Points, in no order, along strands that fork, close into loops and pass close to each other.
Points whose rows are less than 51 apart are linked; no others are. Some points are linked to none.
J_469: [ 13 -16   4 -11   7  -6  21  -2  13  10   1  12  17 -14  29  -4  26  -3
   2 -15 -10   7  14  -3  -9  11 -20  -3 -14  -8]
J_354: [-16  10  14   4  24  -4  -8   3  14  19   8   9 -11 -15   7 -14  22 -27
   2  11 -11  -2   5  28   8  -2 -36   7   8   0]
J_852: [ 17   2  21 -23   3  -3 -14  -9 -22  12 -17  -3  -9   7 -44   8  -7 -11
   9  -2  16   9   7  13   5 -11  -4   2  -8   8]
J_563: [-19  11  -2  20  -6   5   0   8   1   6  29 -17  -7 -13  -8 -15   2  -8
   5  17   1  -4  -2  13  10   6   3   4  10  -4]
J_976: [-19  12  10  20  -9  -1 -12   8   7  -2 -15  -7 -29  13   7  -3 -14  -4
 -25  18  23 -13 -15 -13  -5 -18  27  -1  -6  -6]
J_34: [ 13  -1 -16 -10  -7  12  11   7  11 -17   6  13  20  11   2  -2  14  35
  17 -31 -18  -2  -7 -13 -13  11  15  -6  -4  14]
J_298: [  0  -5 -22  22 -13  14  17  -5   9 -12  40 -19  13 -15  -2  -6  -1  24
   5   9  -3   7  -1 -13   3   9   2  -2   1  -5]
J_341: [ 14   4   7   4   1   7  27 -12  29 -16  13 -32   0 -21  19 -22   4  -4
 -14  18   1  -9   2 -18 -12  -7   0  -4 -14  13]
J_806: [ -3  -3   2 -25   0   2  -2  22  -6  10   4  25  -9  13  -1 -11  10 -24
  11  -5   6   7  28  23 -14   7   8   2  14  20]
J_262: [-11 -20  -6  16   1  -7  19   7   6 -13  13 -11  22 -12  39  -7  -2   7
 -16  -2  -9  -7 -15 -15 -12   5  -6  -5   7  -1]
J_596: [  6   1  28 -34  13  -2   9   5   4  -2 -20  15  -9  -1  17  -2  16 -22
 -11  -7   7  12  12   1 -18  -8   4 -13  -5  22]
J_887: [ 16   3 -16 -18  -2  -1 -13   6 -14  14   9   9   7  13 -48   4  -1  12
  35 -15   5   7  14  15   0   2  -9  13   3   1]
J_971: [ 10  10 -29   2  -4  10  -1   8   2   1  15  15  19   0 -11  14  13  35
  29 -21 -18   0   8 -11   9  15   0   0  12 -11]
J_841: [  7  -2  34  -8  31   6   9 -26  18   0  -3 -19 -13  -9  10 -20  11 -15
  -2   8   7   5  -5 -10  -2 -12 -11   0 -26  10]
J_216: [  1 -10 -24  -2  -3  -7   7   7  15 -16  10 -19  16  13  27 -25   3   4
 -19  -1 -21   0  -4  13 -36   9   4  -1   9  16]
J_439: [ 20  -6  22 -33   7   8  16  -2  13   5  -9  17  -7  -2   7  -6  17 -17
   5  -9   6   9  28   1 -11   1  -3  -8 -11  21]
J_713: [  3   0 -21 -12  -2   0  -2  16  -2  11  28   3   7   9 -32  -5  11   6
  35 -20   0   7   5  18  -2  10  -7  19   5   2]
J_306: [-34   1  -7  20  -1 -13 -19  20 -14  -2  -7   9  -3  -1  17   0  -7 -14
 -12  12  -8 -14 -15  26   2   2  -7   2  28 -14]
J_296: [  7  10  25 -23   0   7   6  -8  14  -7   2 -16 -18  -1   3 -22   4 -16
  -6  13  13   4  -4  -1  -8 -12  13  -8 -14  28]
J_454: [-28   3 -14  13 -10   1   2  20   1   1  16  -4  -1  -3  23 -17  14  -9
 -10  12 -13  -7   4  21  -5   6   3  -4  28  -3]
J_36: [-10  -9 -24  -6   1 -11   0  25  -7   7  13  16  18   2   9   3  19   5
  12 -28 -16   1   2   0  -9   8 -10   7  18  -6]
J_15: [  3  -5 -19   4 -10   1  31   8  23  -3  25 -10   5 -10  24 -17  17   3
  -2  11 -15  -4  16   2 -10   9  -6   1   5  -2]
J_220: [  1  25   1   6 -15   0 -14   5 -11  24 -11  -2 -24   5 -39   4  -3  -8
   3  15  16   4  16  10  15 -13   8   7  -5  -3]
J_155: [ -5   8  17 -16   0 -10  -7   9 -13   0 -23   9 -17   4   2   7   3 -21
 -11   2  10  -1  -6   0  -3  -8  15  -7   2   1]
J_367: [-17   6   4  24 -15  13  -2   0   6  -9  10 -24 -11  -2   4 -30 -10   0
 -13  24   7 -14 -20  11 -10  -2  18  -2   2   7]
J_133: [  0  -8  -1  -7   0 -14  -6  10 -23  10  -2   3   8  -4  -9  15  -1  -5
   5  -8  -2  -2  -1   0  10   4 -11   4  12 -13]
J_584: [  3   4  31  -7  24   7  -4 -28   4  -5  -5 -21 -12  -7  -2  -1  -1 -14
   1   3  11   6 -10 -19   3 -16   0  -2 -22  10]
J_441: [ 11 -17  -6 -11  -8 -21  -5   9 -12  -9 -21  11   2  29  -9  23 -29  11
  -6 -14   9   0 -17  -8   3  -5   9   5 -15  -5]
J_194: [-11  -2 -17   2 -12   2  15  16   6   1  23  -6   0  -6  17 -14  15  -5
  -3   6 -12  -1  13  10  -6   8   1  -1  14   0]
J_868: [ 23  -9  17 -27   5  11  -1 -18   3  -4  11  -6   7  10 -34   5   0  -1
  19 -15  17  19  10   6   0   7  -3   3 -21  21]
J_882: [ 12  22  -9   2 -16  18  -6  -1   1   9 -15  25  -8   8 -20  19   1  10
   8  12   3  -4  32   0  19   8  22 -13   6  -5]
J_795: [ 11 -10 -21 -15  -5 -13 -11  18 -17   2 -14  21  14  17 -15  12   0  23
  20 -31  -9  -7  -5   0  -6   0   0   9   4  -4]
J_2: [  0   6  -7  27  -6  14  -3 -23   2 -15   3 -15   8 -14 -12   7 -16  13
  -9  12  25   3 -11 -17  13  -8  13  -2 -13  -4]
J_374: [ 15  23   5  -8  -9  13  -8  -2  -1   8 -31  26 -17   7 -10  22   0   9
  -6   6   4  -9  25 -14  13  -3  19 -18   2  -6]
J_787: [ 15 -10  -6 -28   4  -8  17   9  21   5  12   4   9  11   5 -29  12  -7
  13   3   1   9  11  28 -24  12 -10  11 -11  21]
J_99: [-26  18  -9  46  -9   1 -14  10  -1  13  -1 -12 -12  -8  -8  -3 -14   5
 -14  23  15 -15  -2  -9   9 -14   9   7  10 -23]
J_472: [  5 -19  26   4  23  -8   0  -2  -7 -20 -12  -6  11 -11  20   9 -31 -16
  -4  -8   2   1 -34 -15   7  -7  -4   1  -4  -5]
J_212: [-20  22  -9  29 -17  10  -8   3   3   3  -1  -7 -14 -13  -1   2   1   4
  -9  18  11 -12   9 -16  12 -13  16  -4   3 -23]
J_614: [ -2   5  -1  -8 -19   4   3   3  -4 -11 -10  14  -4   2  12  16   3  10
 -10  -9  -1  -5   5 -13   0   6  18 -16   0  -4]
J_610: [ 11  -6  25  -9  19   4  19 -17  19   5  -6 -10  -5 -15  17 -15  25 -15
  -4   0  -3   7  13  -7   2  -6 -14  -1 -22  -1]
J_591: [ 18  -7   4 -28  -7  16  15   3  13  -2   1  22  -9   6  10  -7  11  -3
   8  -7  -1   3  27  -4 -19   7  11 -14  -5  28]
J_6: [ 13 -17  20  -7  10 -12  -4  -2 -14 -18 -22   0   5  -3   8  21 -29  -8
  -8  -9   5   4 -22 -20  12  -6   0   0 -10 -10]
J_641: [ -4   0 -13 -12 -25  12 -10  12  -3   1  -4  18 -20  23 -13  -7  -2  -2
  -2  -7   7  -2  20  15 -13  12  36  -5  -4   5]
J_601: [  7   7   7   8   0  -4 -19 -10 -16  14  -4 -19  -5   3 -50   1 -18  -7
   5  17  23  10 -10  19  17  -3  -6  14 -13   6]
J_48: [ -9   9  -1  -5  -1  -5  18  16  12   1  -8   4  -4 -13  44 -12  23 -14
 -18   8 -14  -2  22  -1 -15  -8  -1 -11  14   6]
J_879: [-20  -1  -4  13  -3 -22 -15  21 -23  14 -16   7  -6   6  -3   7 -11 -13
  -7  11  -3 -16 -15  23  13  -1  -9   8  23 -18]
J_57: [-31  12   3  30  -7  -2 -23  -1  -4   0   6   0 -26  -5 -10 -20 -15 -14
  -4  20   5 -16 -26  30  -2  -5  -4  11   7   1]
J_312: [ 12   3 -23  -7 -12  -4 -12   3 -15   9   4   6   6  19 -44   7  -8  18
  17  -4  13   6   4  12   6   3   0  12  -4  -3]
J_143: [ -3  -8  14 -11  17 -18  -4   8 -18   9 -13   7   5  -9   7  17   5 -20
  -2 -10  -6   2  -2   0   7  -2 -22   1  14  -6]
J_294: [-20  -3 -25   5  -7 -10  -4  23 -16   9  16   9  12  -1  10   6  16  -1
   3 -13 -17  -5   5   5  -1  11  -8   4  28 -19]
J_491: [ 26  -7 -12  -3  -1  12  27 -12  30  -6  21  -3  18  -6   8  -3  13  28
  12  -9 -15  11   6 -17  -3  13 -11  -4 -17   7]
J_430: [ 19 -13  13  -4  10   0  27 -17  14   5  -6  -1   6 -22  26 -12  33  -9
   6  -6 -14   9  21  -1  -1   8 -21   1 -24 -14]
J_382: [  0   3  25  25  27   0  -7 -23  -6  -6 -11 -14   0 -16   7   1 -40  -3
  -2   5  12  -9 -26 -21  10 -19   1   9  -5 -21]
J_318: [-12  -7  -9 -16  -3 -13 -18  14 -12   2   4   6   7  20  -8  -8  -4  -5
   3 -12   0   2 -15  28 -12  14   6   8  10   6]
J_293: [ -3   1 -26  36   0   8  -1 -13 -10   1  28 -17  21 -22 -21  10  -7  16
   5   9   9   7  -4  -5  15   4  -9   9   5 -20]
J_716: [-10 -16  -1  17   2  -1  15   2   1  -9   8  -7  18 -26  35   9   1   9
 -11 -10 -10  -6  -7 -30   1   2 -10 -10   6 -13]
J_597: [-19  -4  11  17  30 -13  -5  -2   9   9   0  13   2 -28  20  -9  12 -19
  -3   8 -11  -6  -8  24   4  -1 -46   7   7  -4]
J_215: [  4  16   2   7  11  21   5 -25  -2  10  -3   0  -6  -7 -12  15  22  -7
  17   2 -17   6  41 -11  24  -7 -10   5  10 -14]
J_475: [  3  -4  11  14   6 -11 -14 -11 -13   1   1 -20   4   1 -39   1 -32   0
   5  14  21   1 -27  12  15   5  -8  16 -16   5]
J_217: [  4 -14  18 -10  28 -17   3   1 -10  17 -17  13  12  -6  17  19  19 -22
  -2 -22 -13   8  10  -3   3   2 -35   5   4 -12]
J_842: [-15 -11 -24  23 -10   2   7   8  -1  -9  36 -17  13  -8   5  -6  -1  19
   2  -1  -4  -2  -6  -6   0  12   0   1   8 -12]
J_616: [ 16  -8  14 -22  -2 -13 -12  -5 -19   4 -16  -2  -3  18 -34  12 -18  -1
   6  -4  19   7  -8   8   6  -4   1   6 -15   8]
J_793: [ 13  -5  -4 -17   0  10   6   2   7   6  11  16   7   3  -3   9  13   9
  19 -22  -9   4  18  -9  -2  13  -9  -2  -1   6]
J_652: [  0 -19   2 -11  -4 -14  -9   5  -7 -18 -14   1   1  29   0   5 -26   0
 -12 -13  11   5 -32   3  -8   6  21   4 -14   3]
J_965: [ -2   8   3  -6   3  13   6  -3   3  16   6   9 -13 -14   0  12  23 -12
  11  -6 -15   1  37  -5  17   0  -6  -2  11  -9]
J_159: [-13   4  15  -3   3   0  -6  -4   9 -11  10  -3 -12  -2   0 -26  -3 -16
  -6  20   2  -3 -22  32  -8  -7 -13   2  -2  31]
J_76: [ -7   4  -4   9  -7   8   0   2  -1   4  30 -19   0  -7 -21  -5   0   0
  10   7   7   7   1  10  10   8  -1   5  -2   1]
J_599: [-24   1  18  -8  18 -16  -3  13   6  -9 -12  13   4   0  29  -7   3 -11
 -14  10 -15   9   0  26 -16  -2 -16  -5   9  21]
J_649: [-17 -11 -23  -4  -4  -9 -21  11  -2  -1   8  -2   7  24   0 -17  -6   4
  -6 -14  -9   6 -24  37 -18  13   9   5  10   5]
J_758: [  6   4 -25   9 -19  -6 -10   4 -10   8   2   4  -1  32 -45   9 -16  19
  -5   4  18   4   5  11   6   3   8  13  -8   4]
J_850: [ -1 -12  12   3   4   2  10  -5  -1 -15  -7  -2  11 -20  32  23  -2   2
 -10 -15 -10  -1  -5 -34   6  -3  -5 -11   0  -8]
J_627: [ 11  -4  -6   9  -6  -1  -4  -5 -20  17 -33  17   1   9 -18  31 -13  23
  -8   5  -2   4  12 -10  27 -15  -6  -8   3 -16]
J_805: [-20   6  15  24   2  -5 -22 -10  -2  -6   2  -1 -21  -4 -18 -14 -32 -11
   1  19  16 -15 -36  25   0  -8  -8  16  -5   9]
J_253: [ 17  17 -20   0 -12  25   6  -9  16  -3   6  10  18  13  -5   7   2  32
  18   5  -2   9   9 -12   9  20  30 -14   0   5]
J_375: [ 15 -14  -7 -14  15 -11  -2   1  -8   8   0   7  24   2 -10  19  11  12
  24 -41 -14   4  -2 -11   2   1 -30  11   0  -4]
J_12: [  9   6  16  -4  -2  13  14 -15  18 -12  11 -28 -11 -15   6 -20   1  -2
  -5  16  10   0  -1 -17  -5 -14  11  -6 -14  19]
J_997: [  4   3 -16 -10 -27  18   3   2   6  -9  10   9 -12  18  -6  -8   0  17
   6  -2  -1   1  16   6 -10  14  35 -10  -2  10]
J_181: [  9   7  20   2  21   9 -12 -40 -11  -7 -17 -20  -5  -5 -21  10  -9  -7
   0   8  16  10  -4 -19  12 -21   1   6 -23   1]
J_692: [ -3  -1 -32  23  -7  -2  -8   1 -14   2  21 -10  20  -1 -27  11  -8  24
   8   3   5   3  -8  -2  11   6  -8  12   4 -19]
J_607: [-15  -7 -12   4 -20  -4  -2  11 -11  -8   2   2  -1   7   8   6  -2   8
 -13  -6   0  -8  -2  -2   0   7  16  -4   5 -12]
J_883: [ 23 -10  13 -17  10  11  12 -16  11   3   2  13   8   5  -1   9  16   4
  14 -24  -8   9  20 -15  -1  10 -14  -5 -13   4]
J_192: [ 19  -7   6 -19   4   2  -8  -2 -26  18 -19  23   2   4 -19  22   8   2
  16 -15 -14   0  29  -7  12  -1 -15  -8  15 -12]
J_890: [-13  18  20  -2  19   5 -13 -11   8  19   9 -10 -27  -6  10 -14  17 -27
   4  20  -1  -1   5  -9   3 -16  -9  -5   4  -9]
J_400: [  9 -19  -4   9  -3 -14  -2   6 -23  19 -27  10   2  11 -18  27 -24  17
  -5   1   0   7   0  -5  28 -25 -11   0  -3 -15]
J_230: [  6   0  -7  -6 -28  12  18  -2  10 -25   6  -9  -4   3  21 -11   3   8
 -14   4  -8  -6   8 -12 -15   3  26 -17   1  12]
J_53: [-10  -2   1  21   8  -3  -3  -3 -15   3  -5  -9   5 -23   6  16  -3   0
  -4  -3  -6  -9   0 -21  18  -7  -9  -2  11 -26]
J_934: [ -9   2  18  -9  -1 -12 -23  -1 -14  -1  -2   3 -15  12 -30  -8 -13 -20
   3   9  12  -2 -29  40   2   4 -10  11  -2  20]
J_299: [ 18 -13  28 -19  21   3   8 -23  -2   2 -10   7   4   4  -6  14  17 -11
   5 -23  -3   9  21 -10   4   2 -19   5 -16   2]
J_77: [ 16 -10 -10  16   8   5  -4 -31 -17  -4  -8  -6  26  -6 -17  24 -11  20
   2  -2  -4   8  -5 -23  21  -1 -14   1  -4 -14]
J_688: [ -4   7  31 -28  17  -6  -4   1  -2  -4 -27  10 -17  -4  19   9   8 -24
 -10  -4   3   9  -6 -14  -9 -18   9 -14  -1   7]
J_97: [  6 -10 -13  -4  -2 -10  22  11  11   4   4  14  20  -8  38  -4  26   6
  -2 -16 -20   5  11 -10 -16   8 -18  -4  -2  -2]
J_862: [ -9  -6   2 -10  -4 -12 -23   8 -16   6   5   3  -3  24 -29  -8 -12 -10
   8   0   9  -1 -23  39  -6  15  -5  14   4  10]
J_507: [ -9  17  24  17  14  10 -17 -26   5   4   8 -24 -15 -13  -2 -17 -19  -5
   4  25  24   0 -23 -14  -1 -15   5   1 -14   3]
J_973: [ -6 -13  20 -22  14 -17   1   6   1 -10  -8   8  12   9  20  -4  -2 -14
  -9  -2  -1  12 -15  16 -16   3 -12  -2  -2  25]
J_3: [  3  16 -19  12 -22  20   2  -8  14  -8   0  11   8  12   0  14   0  29
  -2   8   2  -2   9 -13  13  15  28 -17   0  -4]
J_526: [ -9 -12 -22  -6  -2 -10   9  20   2  -6   4  12  20   2  33  -4  18  11
  -4 -26 -22   4   0  -7 -20   5  -3  -3  11   3]
J_238: [ 16 -12   6   1  12   3   2 -27  -7  -7  -5  -1  21  -4   1  29  -1  12
   4 -18 -15   5   2 -30  13   4 -20  -1  -4  -9]
J_286: [ 12  -5 -10  10  -5   3  31  -4  23  -9  20 -21  11 -21  24 -15  12   5
 -11  10  -8  -5   8 -15  -7   5  -9  -3  -6  -1]
J_358: [ 16  -7  17  -8  -1  -4   1 -11  -4 -22 -31   6   0   3   5  30 -20   7
 -10  -9   7   1 -12 -29   9 -10  13 -10 -17  -5]
J_393: [  0 -16 -22  -7  -6  -5  10   8   8 -15  16 -16  17  12  13 -21   5  16
  -4 -16 -16   2 -17   0 -26   6   6   5  -2  12]
J_480: [ 13  19  -4  10   7  27   4 -25  -4  11  -8   7  11  -3  -9  23  17   5
  15   2 -21   5  33 -14  29   7  -2  -8  18 -12]
J_916: [-20   9  13  -4  13 -10   4  17  13  -3 -12   7  -4  -5  40 -15  16 -13
 -19  17 -15   1  10  15 -16  -5 -12  -9  15  13]
J_353: [  6  13 -30  25 -13   9  -3  -8   0  -1  -2   8  19   6  -6  25  -6  31
  -8   6   2  -5   1 -17  20   9   8  -9   5 -16]
J_384: [ -1   7  31 -13   9   2  -7 -11  13  -2   8 -11 -16  -1 -11 -21  -1 -22
   0  15  13   0 -20  18  -3  -6  -7  -1 -11  32]
J_623: [ -3  16   9   5  -6  -4 -16   2  -8  11  -9 -12 -17   7 -37  -1 -11 -10
  -1  15  24   1  -4  11  12  -8   7   8 -14   3]
J_310: [  2  -6  -8  -7   2  -1   0   5  -1   3  29 -13  12   2 -24  -4   4   6
  21  -8   5   9  -5   9   3  11  -9  14  -4   4]
J_524: [ 11  14  15 -13   5   4  -9  -7 -15  10 -35  21 -20  -3  -5  25   9  -4
  -5  -3  -6  -6  20 -17   7 -16   7 -15   7 -14]
J_324: [-19 -11 -32  26 -18  -7  -8  14  -3  -2   7  -6  -1  18  -2   6 -13  18
 -20  -8   0 -11  -8   2  -3   8  19   4   4 -20]
J_912: [-11  10   9   0 -12  -6  -7  12  -2  -3 -25   5 -29  14   4  10  -6  -8
 -23   7  17  -9  -7  -7  -3 -14  26  -6  -6  -4]
J_371: [  3 -12  19 -26  12 -10   0   1  -1   0   4   1   8   6  -2  -1   1 -14
   1  -9   9   9 -12  11  -5   7 -11   4  -6  20]
J_40: [-15  28 -15  21 -25  19  -1   1   8   7  11  -8 -20 -15  -8  -4   6  -1
   4  22   5   3  18  -1  16  -7  20  -2   2 -13]
J_549: [ -9   5  -7   4 -24  10   9   7   6 -15  -4 -10 -13  -1  31 -18   9   0
 -23  10  -6  -9   7  -6 -15  -7  28 -18  10   2]
J_112: [-13   4  -3  40   3  -8  -5   4 -10   4  -9 -14   0  -7  -8   9 -31   5
 -11  14  14 -14 -14  -9  15 -10   2  10   2 -22]
J_914: [  7   4  11  21  19   3  -9 -32  -8  -7 -24 -17  -2  -7  -9  12 -29   0
  -7  10  19   4 -14 -26  15 -27   7   7 -17 -13]
J_513: [-17  -9  14  24  29 -11   3  -9  13  -6   5  10   4 -29  31 -15 -12 -10
  -8   9  -6  -9 -19  15  -5 -10 -42   7   4   3]
J_328: [ 22  -1  -7 -15  -3  -8  28  -1  32  -6  14 -16   4  -2   9 -29  11 -13
   4  21   0   0   8  23 -22  17  -5   9 -13  14]
J_166: [-12  14  12 -10   1  -4 -12  11 -12   9  -7   3 -18  -5  -1   0   8 -22
  -2   5   6  -5   1  12   3  -6   5  -3  10   0]
J_377: [ 13  -2 -21   8  -1  16  16 -13  20  -9  31  -5  22  -7   1   4   9  32
  12  -7 -11  14   0 -21   6  12  -7  -1  -5   1]
J_763: [  6   7 -17  -6  -9  10   3   2  -2   0  15  13   7  -1 -10  12   9  15
  19 -10  -9   2  19  -7   8  13   1  -4   9  -6]
J_446: [  0 -13   0  25   7 -16  -7   4 -18   3  -9  -9   9  -7  -6  11 -36   2
  -4   5   4 -11 -19  -3  17  -8  -9  10   3 -21]
J_331: [ 28 -11 -11 -14  -5  -2  28  -4  26 -11  20  -8  14  -2  11 -18  10  13
   6  -7  -7   3   0  -8 -22   9  -9   4 -19  12]
J_566: [ -9   6   3   3  -8   4   5   1  12 -13  13 -19  -8   0  11 -31   1 -11
 -14  23  -6  -9 -11  21 -16  -2   6  -2   8  22]
J_360: [ 15  -2 -10 -18 -21  16  23   0  14 -11  16  -1  -9   8   7 -13   4   5
   6   3  -7   1  19   0 -15   7  21  -8   0  22]
J_979: [-10   7  22  24  22   5  -2 -27   2  -5   8 -26   2 -21   4 -13 -28   1
   0   9  15  -5 -23 -18   2 -15   4   5  -6  -7]
J_782: [ -2  -5  -9 -22   2   3   6  24   6  22  10  19  -5   6   2 -16  17 -23
  22  -2   2   9  32  32 -13  13  -4   7  11  14]
J_765: [-32  17  -6  34 -12   4 -15  15  -2  10  17  -9 -18  -9  -8 -19  -2 -11
  -1  25   2 -15 -11  25   5   4   1   5  16 -10]
J_148: [-26  11  19  14  11  -2 -11   2   5  -3  -6   1 -16 -12  38 -15  -6 -13
 -12  23   0 -11 -23 -12 -11 -21   4  -8  16  -5]
J_653: [-21  16   6   6 -10   6  -5  10   4  -5  -5  -5 -22  -4  30 -18   9 -12
 -18  21   2 -12  -7  -6 -11 -16  22 -12  12  -1]
J_741: [ -7 -16 -16  23   3 -22  -9  12 -21   7   3  -7  15   3 -10   9 -33  11
   5   0  -1 -12 -27   4  15   4 -13  16   8 -22]
J_951: [  3  -6  15 -15  -2  -2   9   1  -7 -10 -16  16   4  -5  29  26   6   1
 -10 -18  -7   0  -1 -27  -2   1   6 -17   0  -1]
J_149: [  0  20   0  -6 -15  -1 -11  15 -14  21 -20  15 -29  13 -31  10  -1  -7
  -6   9  13  -4  24  11   9 -12  15   1   2  -2]
J_334: [ 11 -14  30 -16  27 -10  10  -9  -1  10 -19  10   4  -6  12   8  24 -23
  -2 -18  -4  11  13   0  -1   4 -28   7 -13  -5]
J_855: [ 17   0  25 -18   8   6   0 -24  -8 -12 -26   5  -5  -3  -8  26  -5   1
  -3 -10   3   5   2 -22   6  -7   6  -9 -14   3]
J_315: [-20  18  14   7  24   2 -10  -2   8  27   7  -2 -23 -14  15 -13  25 -30
   4  14  -9  -4   9   5   8 -13 -23   1  14 -14]
J_487: [ 10   2 -23  33   0  14  -3 -30 -17   6   0  -9  18 -12 -26  16  -6  13
   0  11   6   7   1 -10  27  -7 -11   5   5 -23]
J_410: [ 10 -10 -13 -21   8  -4  12  21  11  17  13  18   9   8  -3 -21  21  -8
  31 -13   0   8  18  27 -19  12 -13  13  -2   9]
J_538: [ 12   6  21 -20   3  16   2  -8   0   2  -3   4 -14  -4 -13   2   9 -14
   7  -9   7   6  21  -3   4  -5   5  -6  -9  14]
J_223: [-14 -17  -3   2  -7 -10 -17   9   1 -14 -15  -3  -3  29  12  -3 -26  -4
 -25  -4   4   1 -30  27 -14   6  25  -1  -3   4]
J_605: [  1   8  -5  -6 -19   1  -8  17  -9  10 -18  19 -26  24 -21   9  -4  -5
 -17  -2  14  -9  20  11  -4   2  25  -2  -1   2]
J_945: [-28   5  15  22  21  -3  -6  -6   7  -3   5   6  -3 -26  35 -13 -11 -13
  -6  14  -5 -16 -24  -3  -8 -21 -18   1  19  -4]
J_458: [-16 -18 -12   5  -8  -6 -20   3   3 -10   0 -11   0  19  10 -19 -20   1
 -20   2  -5   2 -30  36 -20  11  13  -4   5  10]
J_662: [ -3 -12 -28  13   2 -22 -11  11 -21   4  12 -10  21   3 -25   7 -17  20
  18 -12  -1  -3 -24   2  10   6 -12  21   5 -17]
J_953: [ 11 -14 -14 -11  -8 -19  -7   9 -18   2 -20  15  10  24 -16  19 -16  22
   7 -19   0  -3  -9  -7   4  -5  -1   5  -2  -8]
J_170: [-12 -16 -25  10  -3  -7  -1  11  -4 -15  19 -12  18   6   7  -6  -3  21
   2 -17  -7  -2 -27  -1 -11   9   4   7   6  -7]
J_949: [ -7  15  17   9  -2   3 -15 -11   2  -2   1 -21 -18  -5 -20 -11 -13  -5
  -1  21  25   3 -18  -2   4  -8  16   3 -20  11]
J_106: [ -3  18  21 -16   7   6  -5  -1   3  15   2  -3 -25  -8  -4  -8  17 -24
   8   4   4   5  14   5   5 -11   3  -2   1   7]
J_874: [ -2 -10 -30  21 -12 -14 -10   7  -8   0   5  -9   6  30 -32  13 -26  23
  -7  -1  13  -1 -16   2   3   3   6  16 -10  -6]
J_250: [-11 -12 -13  10   0 -11  14   9   7 -14   5 -11  20  -2  44 -17   3   3
 -22   7 -18  -4  -6   1 -26   5  -4  -4  16   5]
J_21: [ 18  10 -15 -12  -2  26   7   2  18  -7   6  14  16  14  -4   2   9  31
  30 -14  -9   3   8 -13  -3  20  23 -13   0  13]
J_915: [ 22   2  21 -30  -1  10  -5 -11  -8  -6 -19  17  -7   5 -14  20  -2   1
   6 -12   8   4  11 -13   0   4  11 -15 -10  11]
J_791: [ 26 -12   7 -30   0   9  14 -14  18  -6  18  -3   6  10 -20 -11   1   7
  18 -12  14  17   8  -1 -10   6   0   1 -23  27]
J_772: [  8 -11  14 -23   4 -11  -6  -5 -10  -4  -3  -6   5   7 -16  11 -13  -3
   4 -11  14   5 -15  -1   2   4  -1   3 -12  10]
J_504: [-38  12  -4  19  -2  -4 -11  20  -8   0  -1   3  -6 -12  30  -8  12 -13
 -16  15 -11 -13  -3  12   1  -4   1  -6  32 -13]
J_900: [  4   3 -27  20 -12  -4  -3   0 -12   7 -15  12  12  10 -10  30 -12  30
  -8   3  -5  -5   5 -16  24  -1  -3  -5   8 -22]
J_370: [ 15   5  13  -8   7   7  -3  -7 -18  13 -25  20  -2  -5   0  27  13   1
   7 -13 -23  -4  30 -18  14   0 -10 -12  16 -15]
J_435: [  0   4   4  -9   5   7  19   7  12  18   0  13 -11 -19  21  -3  29 -19
   5  -5 -11   2  35   4   4   3  -8  -4   7  -6]
J_998: [ -5  29 -13   9 -20  19   0   3   3   5  -1  15 -17  -4  -9  12   8   5
   6  10  -1  -4  29   0  18   2  24  -9   6 -13]
J_579: [ 24 -13   0 -23  -7   0  21  -7  18 -15  21 -14  10  11  -2 -20  -1   9
   3  -7   5   9  -5  -2 -19   7   2   2 -19  27]
J_156: [-21   2   6  29 -14   7  -7   3  10 -10  -3 -19 -17   4  12 -23 -20   3
 -24  19  17 -15 -24   3 -14  -8  29  -2  -3  -2]
J_31: [  6   9   1 -12   2  -3  27  11  24   8  -8   7  -5 -19  36 -18  28 -19
  -7  12 -12   2  32   7  -9  -2  -7  -7   0  -1]
J_130: [ 12   3  -6  -2  -6  -3  18   0  28 -12  16 -20  -2   2  15 -29   6 -16
 -13  26  -7  -8   4  20 -23  11  -2   8   1  21]
J_696: [ 11 -12 -10  -8   6  -8  -2  -3  -7  -7   1   4  24  -1  -5  25  -3  21
  15 -29 -12   2  -9 -23   5   5 -13   5  -4  -8]
J_196: [ 11  -2 -14 -12  -3   5  -1  13  -2 -10  -9  22  19  13  -8   9   6  29
  21 -39 -13  -6  -9  -7 -11  10   9   1  -1  10]

A piece is two or more points that can be reached from each other along the links. Count, over all rows, the pieces, the separate loops (a circle has one, a figure eight two, a Y none), the forks (points with three links) and the tips (points with one).
pieces: 7
loops: 2
forks: 7
tips: 17

A tip is a point with one link. Name the tips that can be reached along the links from each point below, in the order of the rows.
J_841: J_806, J_472, J_879, J_294, J_475
J_331: J_868, J_324
J_253: J_400, J_934
J_371: J_852, J_480
J_713: J_805, J_874
J_882: J_375, J_192
J_883: J_971, J_133

A fork is a point with three links, a tip a point with one. Leave the first point through the second and follow the links. Name the first fork or tip that comes.
J_196, J_34: J_400
J_215, J_965: J_852
J_400, J_627: J_934
J_526, J_97: J_623
J_916, J_48: J_480
J_250, J_262: J_324
J_306, J_504: J_566
J_57, J_765: J_874
J_192, J_370: J_375
J_597, J_513: J_360
